Points on a hilly landscape, in no order, each with its height.
A climber steps from a point to whichever of its 3 nearest points has the largest rise for the distance, and stops where none of them is higher. Distance is the straight distance between rows; heights are no part of it.
<384>: 120	124	81	156	101	171	98	167	120	152	178	125	120	109	139	143  height 5.31
<209>: 129	136	186	103	147	98	148	95	127	123	97	146	116	100	102	97  height 1.79
<546>: 105	133	87	164	98	176	80	170	118	166	184	133	103	89	145	148  height 5.72
<288>: 125	147	120	154	104	160	93	159	122	142	159	136	104	91	122	133  height 4.67
<85>: 133	167	174	136	116	138	109	137	132	124	122	132	101	71	121	113  height 3.26
<186>: 133	111	144	95	169	69	164	89	116	121	89	153	144	171	94	120  height 1.76
<353>: 133	149	163	132	122	130	118	131	124	120	125	132	107	90	109	112  height 2.63
<130>: 134	153	144	144	116	142	104	145	123	128	138	135	103	85	111	120  height 3.28
<329>: 137	106	80	137	124	141	129	140	140	110	147	104	154	179	147	146  height 2.66
<99>: 131	104	128	104	161	85	166	102	118	110	103	139	152	189	108	130  height 3.99
<588>: 132	109	127	111	152	88	160	120	116	116	118	136	145	175	112	124  height 3.67
<510>: 135	114	110	120	135	114	147	137	125	110	133	121	147	178	121	129  height 1.51
<224>: 120	203	218	118	112	133	126	129	131	129	86	128	105	60	148	108  height 1.16
<249>: 146	110	161	82	172	59	169	56	129	136	46	172	143	156	84	110  height 4.31
<24>: 133	122	185	83	156	76	163	62	135	140	59	159	129	114	98	97  height 4.24
<62>: 117	134	98	161	100	168	85	167	122	160	181	136	107	90	140	143  height 6.79
<359>: 141	79	57	158	146	141	107	101	162	71	149	80	160	202	163	177  height 5.10
<39>: 131	129	155	110	145	100	144	118	119	120	115	138	116	121	104	111  height 0.20
<108>: 128	105	132	102	160	87	160	109	121	114	107	136	145	178	106	125  height 5.58
<220>: 134	135	120	142	112	144	114	153	122	131	150	136	115	112	112	123  height 3.74
<472>: 96	116	70	169	99	181	84	179	114	176	206	113	107	89	177	152  height 3.25
<231>: 111	103	58	157	102	177	97	162	129	158	193	107	125	120	174	149  height 2.98
<51>: 126	160	131	158	104	161	83	160	122	148	153	138	96	72	126	138  height 4.50
<537>: 135	116	86	137	119	140	132	148	130	121	147	113	145	168	131	138  height 2.09
<339>: 141	98	59	147	117	155	115	137	144	116	156	90	152	171	165	152  height 3.49
<589>: 124	144	205	93	146	92	155	77	132	134	67	151	121	90	108	96  height 1.87
<84>: 141	88	56	155	133	152	110	117	153	93	148	81	157	189	172	171  height 4.49
<42>: 131	170	155	151	109	154	94	146	127	134	135	130	97	67	124	125  height 3.75
<532>: 125	123	77	151	107	165	107	168	127	144	171	120	126	126	138	136  height 4.42
<259>: 141	87	43	156	120	164	101	137	150	120	165	87	146	169	182	167  height 2.59
<435>: 109	206	238	102	115	120	149	125	125	140	64	141	118	64	156	105  height 0.71
<445>: 133	96	77	142	139	135	130	115	148	88	140	85	163	202	154	161  height 4.51
<375>: 119	148	111	159	98	165	84	162	118	151	168	135	101	80	133	145  height 5.52
<390>: 131	119	91	142	113	143	125	154	125	123	152	118	137	149	126	133  height 2.67
<302>: 137	112	161	96	157	79	161	90	119	125	92	150	129	138	98	110  height 1.59
<290>: 130	106	100	123	142	119	148	124	132	99	128	104	160	200	137	142  height 1.71
<474>: 108	117	67	158	97	174	93	170	119	166	189	121	115	110	157	147  height 4.21
<533>: 136	125	182	91	153	83	158	76	130	129	79	152	125	108	99	103  height 3.14
<593>: 134	137	174	109	142	108	139	115	122	120	109	140	110	97	102	105  height 0.79
<424>: 131	114	142	104	156	90	156	113	113	116	108	143	133	157	96	118  height 5.24
<437>: 111	162	224	95	130	106	157	93	133	136	70	145	122	76	128	97  height 0.77
<504>: 135	119	105	130	122	129	134	148	124	119	141	123	137	152	114	123  height 1.78
<382>: 137	116	169	82	164	68	168	63	130	138	58	167	136	132	92	104  height 5.35
<219>: 130	103	63	150	112	162	114	155	143	135	166	104	146	158	156	148  height 2.44
<464>: 119	177	212	111	125	121	136	111	134	127	89	137	111	69	129	102  height 1.81
<133>: 135	120	138	116	141	101	148	126	116	117	118	138	131	148	99	115  height 2.16
<144>: 110	187	229	103	123	117	152	109	130	133	71	145	118	69	140	102  height 1.10
<496>: 133	126	94	143	112	154	111	158	123	139	158	129	126	131	125	131  height 3.53
<451>: 128	168	193	125	122	128	124	117	130	122	103	131	101	72	122	111  height 2.58
<616>: 132	113	94	129	131	134	137	141	131	113	142	113	151	180	131	136  height 2.17
<310>: 126	105	117	109	158	94	162	113	126	101	115	121	158	203	121	135  height 2.76
<342>: 124	105	62	150	101	166	108	161	133	150	174	108	139	139	159	150  height 2.99

Where does a climber stop that starts at each point below?
<510>: <339>
<130>: <62>
<504>: <62>
<302>: <108>
<451>: <62>
<537>: <62>
<133>: <108>
<290>: <108>
<39>: <108>
<437>: <382>
<209>: <382>
<259>: <359>
